Each row is a point on a tangle of strands that fork and nearly touch. The rows are in no order.
Two points are linked if the straight distance between their rows is under 95.3. Some points are linked to none.
rugam: [-26   6  18  29  10  11  32  10 -15 -26 -18  13 -41 -13  21   1  22  14
  -5  48  -4]
keb: [ 24 -24 -40   3 -11 -16  16 -44 -33  15  22  17  30  26   8 -15  17 -41
  28 -29  35]
Bugur: [ 21 -16  12 -11 -15 -37 -43   1 -19  15 -24   8  22   5 -52  -8  18  -4
  -2 -42 -42]
duzil: [  9  34 -43 -14  -8  42   9 -16  -2  24  16 -32  -1  -3  19  15  45  -4
 -13  -1   3]
gak: [  5 -19 -43 -10  13 -24   0  -8 -19  15  32  24  23  -2  28   3 -18 -28
  38 -27  47]
Sune: [ 19  -7 -26  14 -20  -9  32 -30  12  11  14  20  -5  28   3 -29  19 -16
  27   0  46]
Bik: [-29 -19 -12 -29   9  -7 -35 -21 -19  45  54   6  13  28  11 -27   4  12
  16  -1 -12]
tis: [ 35  -7  16   0   5  37 -10  10  46 -24   2 -39  49  -8  23 -16 -48   8
 -20  37   1]
tuz: [-42  19   2  -8 -49   0 -21 -11  -6  30  -6 -15 -15  33 -37   7  17   8
 -36 -41 -15]
tezin: [ -1  13   1   4 -24  25  -1  13  27  13  -3 -11  -9  -2  64  17  -4  12
  27  -4  45]
Zuniv: [-25  35 -13  10  15   7  41   5  -1 -32  19  -3 -15 -15  28  -8   7  18
 -17  68  24]
magid: [ -7 -55  35  32 -12  -8   4 -16  23  -9  -2   4 -56 -12   2  12   9 -18
  18 -12   1]
Nelib: [  1 -24  23  12  -3 -34  14 -19  36  10 -24  34 -48  12 -32   6  22   8
  39 -18   5]
Dugo: [-11  15  14  20 -31  25  25 -11 -36   1  18 -10  13  19 -38 -41   0 -27
 -60  17  -7]
Sufif: [-30  14  11  19  40 -16  19  16 -20 -58 -75   4   5   0 -39  36 -32  29
 -40   2 -11]
tol: [-21 -15 -16 -25  22 -29  -3 -11   2   7  58  11  19   5  46 -14 -33  12
  39   4  49]
lir: [-10 -37 -37 -40  26 -20 -46 -21  -6  48  81  10  10  26   8 -18 -44  -9
  21 -25  -3]
zoros: [  1 -24 -16   5  -2  -6 -57  47 -23  32  -8  -3  23 -10  41   5 -24 -12
 -19 -21 -30]
Vuke: [  4  27 -65 -14 -14 -15  -8 -13   1  30  21 -23 -18  -5  48   7  54  16
  16  -5  16]
Losu: [ 15  11  59   9  16  14  12  17 -35 -45 -79  16  31  -1 -18  28  -6  29
  36 -27   3]
Finil: [ 29 -15 -49 -19  27 -16   3 -20  56  23  19  11 -28  -8  -4  32  -2 -12
  40 -28  34]
Gop: [-22 -33   2  20 -27   9   2 -24 -12  22  30  -7 -32  22 -12 -16   9 -40
 -24 -16 -10]
pabud: [-38  12 -13 -12  -2 -31  -5 -14 -13   7 -26   5  11  21 -17  25   9  16
 -11 -34   2]
zemut: [  7   3 -31 -17  32   8  -8  23  42   0  12 -20 -39 -21  -3  -1   9   5
 -35  38 -41]
vese: [ -7  30   0  14 -19  32  42 -15 -11   0   9   4  30  33  -7 -42  -7  -8
 -21  31  35]
Fav: [-17  13  19  33  -1 -36  33 -24 -23 -34 -30  -1 -14   5 -14 -12  20  27
  -6  22  -3]
raku: [ 18 -39  33 -13   6 -21 -42  -1   2   3  24 -14  32 -24  37 -20   8  15
  31   3 -33]
komu: [  4 -21  -8   5  19   2   6   3  42  -3 -21   4 -23  -7  33  28  -2  14
  24  11  23]
mola: [-19  31 -40 -38 -17  -6 -17  -3  23  47  64   0 -19   8  14  16 -20   3
  19 -34  42]
nobo: [  8  -9  -9 -12  10   3   0 -31  32  12  35 -34 -27   6  -7 -22  40  15
 -15  37 -33]
Tebof: [-15 -10  20  41 -24   0  28  -2 -29  -4  -5  24 -30   7 -37 -18   5 -38
 -23   0   1]
nitu: [-13  38 -49 -47  19  11  -4   2   8  31  62   2  20  -9  -5  29 -41 -12
  -6 -16  34]
nizis: [-16  65  21  15  14 -28  58  -5 -37 -45 -28  23   7  -7 -24  -4   0  28
  -1  38  18]
fuz: [ 26  27 -32  -1 -27 -25 -15  24  24  -4  -9 -23 -16 -27  46  -3  31  18
  11  10   1]
sema: [-23   9  31 -33  12  -8   7  10  -4  13  44  39  32   8  15 -17 -45   7
  38   0  40]
lavis: [ -2   5   5  14  21 -20   9  22   1 -63 -33 -15   7 -21 -24   4 -16   6
 -38  28 -35]
pobo: [-16  -1  38   9  -4  13   4  -4 -30  -5 -63  17  19  15   9  36  12  18
  37 -40  23]
fefel: [-18 -19 -20   0  41 -24  -1   1 -31  -6   1   8   4 -16 -27  16  10 -15
 -30   3 -35]
zaz: [  6  52   7  -5   5  35  33   7   2  -4 -30  12  52  30  -1 -29 -11  32
 -10  42  21]
Supeb: [  8  14 -41   8  -3  -2  -1  38  22  19  15   3 -41 -11  23 -30  -5 -10
 -27  38   3]
zor: [-42  -7  -7   2 -27   2  -6 -14 -17  43  19   8  -5  46  43 -23  12   8
   8  -9  17]
Zav: [ 34 -26  37   0  25  42   5  17  34  -4 -19  25 -15  -2  -7 -15   2   5
  11  47 -34]
Seb: [ 26 -27  13  32 -15  30 -12  11  -8 -22 -64 -31  -6  -2  17   2  33   3
 -15  -1 -39]
Nezu: [-10 -36  19  25   4 -47   3   5  -6 -37  13  -4 -30 -47  -4  25  -5 -20
  -2  -4  -5]
resa: [-12 -12  27 -15  -4   1 -11  17  -4  19  67  22  -7 -12   8  -5 -54 -31
  23 -19  30]
rof: [ -2  -6 -44 -15 -13 -15   1 -34  58  35  42  -2 -42  31  -3  10  -8 -12
  30 -38  44]
gugi: [ 40  -2  35  19  19  26  24  21 -31 -37 -64  37  -4 -14 -59  20   2 -25
   5 -12 -24]
feze: [ 21 -42  23  -3 -22 -30 -42 -15 -20  22  18   0  11  -1 -10 -33  31  -6
  23 -19 -40]
biz: [ -8  -3 -29  26 -11   5  40 -19  44   5  16  15 -51  29  16 -26   8  -1
   7  29  55]
Sov: [ 16   9 -15 -12 -20  -9 -16 -33   4  -7  63 -57  10 -23  15 -31  38  18
 -11  37 -18]
zes: [ 38  26 -15 -20 -18   4 -16   7  14 -15  27 -41  24 -35  55 -21  24  15
  17  31 -13]
mafuz: [-14  -2  49  16 -30  16   9 -10   5  -7   3 -17 -44 -16  -2  13  39  -6
  14 -11 -14]
Bepon: [ 29  13  43  -9  22  18  13  11   9 -17 -31  21   1  -2 -46  -4   4   8
   8  13 -29]
kos: [-51  -3  13  24 -30  38   1   9  -4  17   3 -10 -12  36  45 -25 -20   6
 -24  17  22]
Pavir: [ -3  56  21 -16  24  38  18  20  -5 -21 -58   9  25  22  -3  -6  13  53
  -6  43 -25]
Lunif: [ 25 -11 -16  22  14  35   5  18   1 -49 -62 -20  12   2  -8   1  -5  -5
 -46  27 -35]
Mogar: [ -5   7  40  28 -31 -42  17 -30  21 -23 -26   3 -20  14 -45 -19  10  22
   9  -7   4]
Mamus: [ -6 -29 -18 -17   9 -46 -32  -8 -19  23  27  19   9  -5 -41   7 -13 -26
  -7 -32 -26]
Fofit: [-44  -2  27   1  17  -6  -7  -3 -23 -24 -54 -11  26  26 -38  29 -19  28
 -29 -39  -6]
Zan: [-17 -18  13   2   8 -34  20 -40  48 -14  -6  13 -19  15  -2  19  -5  18
  42 -13  43]
Guta: [ 28 -31 -26 -24  19   4 -42   1   3  46  65   2  32   1 -14 -20 -60 -36
 -11 -17 -12]
bod: [-41  59 -17 -11   3 -46  18  -6 -55 -13 -30  17  24   1 -38  25  16  26
 -12 -18   8]
siv: [ 32 -14 -27 -22  47 -16   0   4  35  -1  26  10 -12 -30   6   8  -1  -8
  30  20  10]
led: [  1  31   9 -47  21  18  -6  16   2   9  39   8  43 -18   3   9 -31   4
   6  10  12]
zeted: [ 22  37  16 -23  -6 -35   2 -23 -38 -11   8  18  42  -4 -84 -19  12  14
   0   2 -24]
Gev: [ 15 -16 -62  32   4  19  18   6  30   8   6  -1 -46  13  47 -37  -4  -3
 -16  52  38]
tolis: [ 35  35 -54  -3  -5  32  19  -8  12   8 -30 -26   7  17  -7  -7  46  -8
 -32  21 -18]
kote: [ 28  -5   6   0 -15  28 -13   6  26 -12  -1 -37  46 -12  59   6 -28   6
  11   7  32]
viz: [  1 -20 -18   0 -26  27 -27  -7   3  51  27 -15 -19   4  -7  17  -9 -46
 -19 -48 -17]
mezi: [ 18  12  46 -16  30   4  -9  22 -32 -37 -54   7  29 -25   9  23  25  31
  43  -4 -46]
sasu: [ 13 -31 -15  25 -13   1 -38  30 -20   6 -59 -14   1  -3  31  13   5  -6
 -23 -27 -30]
bebob: [ 38 -34  20   1  23  36 -15  33  19  23  23  17  -2  -4   8 -42 -33 -17
  -7  40 -29]
nuvor: [-17  30  41 -19 -36  22 -15   6   9  18   2 -10 -25  -5 -30  29  29   7
  -1 -38 -23]
Pako: [-18 -14  13  27 -19 -12   3  10 -39 -31  15 -17 -12 -49 -20  33  -9 -50
 -31 -25   2]
sevu: [  0 -14  28 -10  -7  -5 -26  35  17  28  26  19  -5 -10   2 -23 -32  -4
   9  -2 -14]
mub: [-52   7  19  29 -41  21  19  -6  -9 -10 -20 -25 -13  16  25  21   5   8
 -18 -13  27]
gor: [-40  -8  21  23 -34  16   7 -20 -21   0 -55 -10  19  55  14  18  -3  16
   4 -48  33]
bofe: [  2  -7   5   9  42   1  23  17 -33 -20 -33  42 -23 -27 -50  32  10 -29
 -13   4 -32]
tekov: [  9  26   4  12 -19   7   9  31  -2 -53  -9 -24 -19 -58 -13  41  -1 -34
 -24  -2  -7]
ruvuz: [ 19   0  50 -22   1  -5 -33  28  -6 -28 -10 -13  30 -34  15   6   0  18
  25  -5 -39]
bet: [ 54 -22 -21 -21  24  24 -46  16  45  39  28 -19  21  -5   1  -8 -43 -19
 -19  -8 -39]
ruvik: [  2  14 -22   2  38   2  27  -4 -22 -21 -44  20  42   7 -17  28 -10   2
  -9   4  20]

A fork is a point with three links. Follow the links from the first point to the second and name the forks in between, in order.
siv, Bik: sema
Losu, tuz: sema komu Nelib magid
fuz, lavis: sema komu Nelib magid pabud
sasu, Sune: pabud magid Nelib komu sema
Mogar, sema: Nelib komu
mafuz, Gev: magid Nelib komu sema
mola, tekov: komu Nelib magid
Fav, bofe: Nelib komu sema

A fork is a point with three links, a tip a point with one. Leave the first point through the second and follow the links. Name the first fork or tip that comes.
bet, Guta: sema
Losu, pobo: bet
Sune, biz: tolis
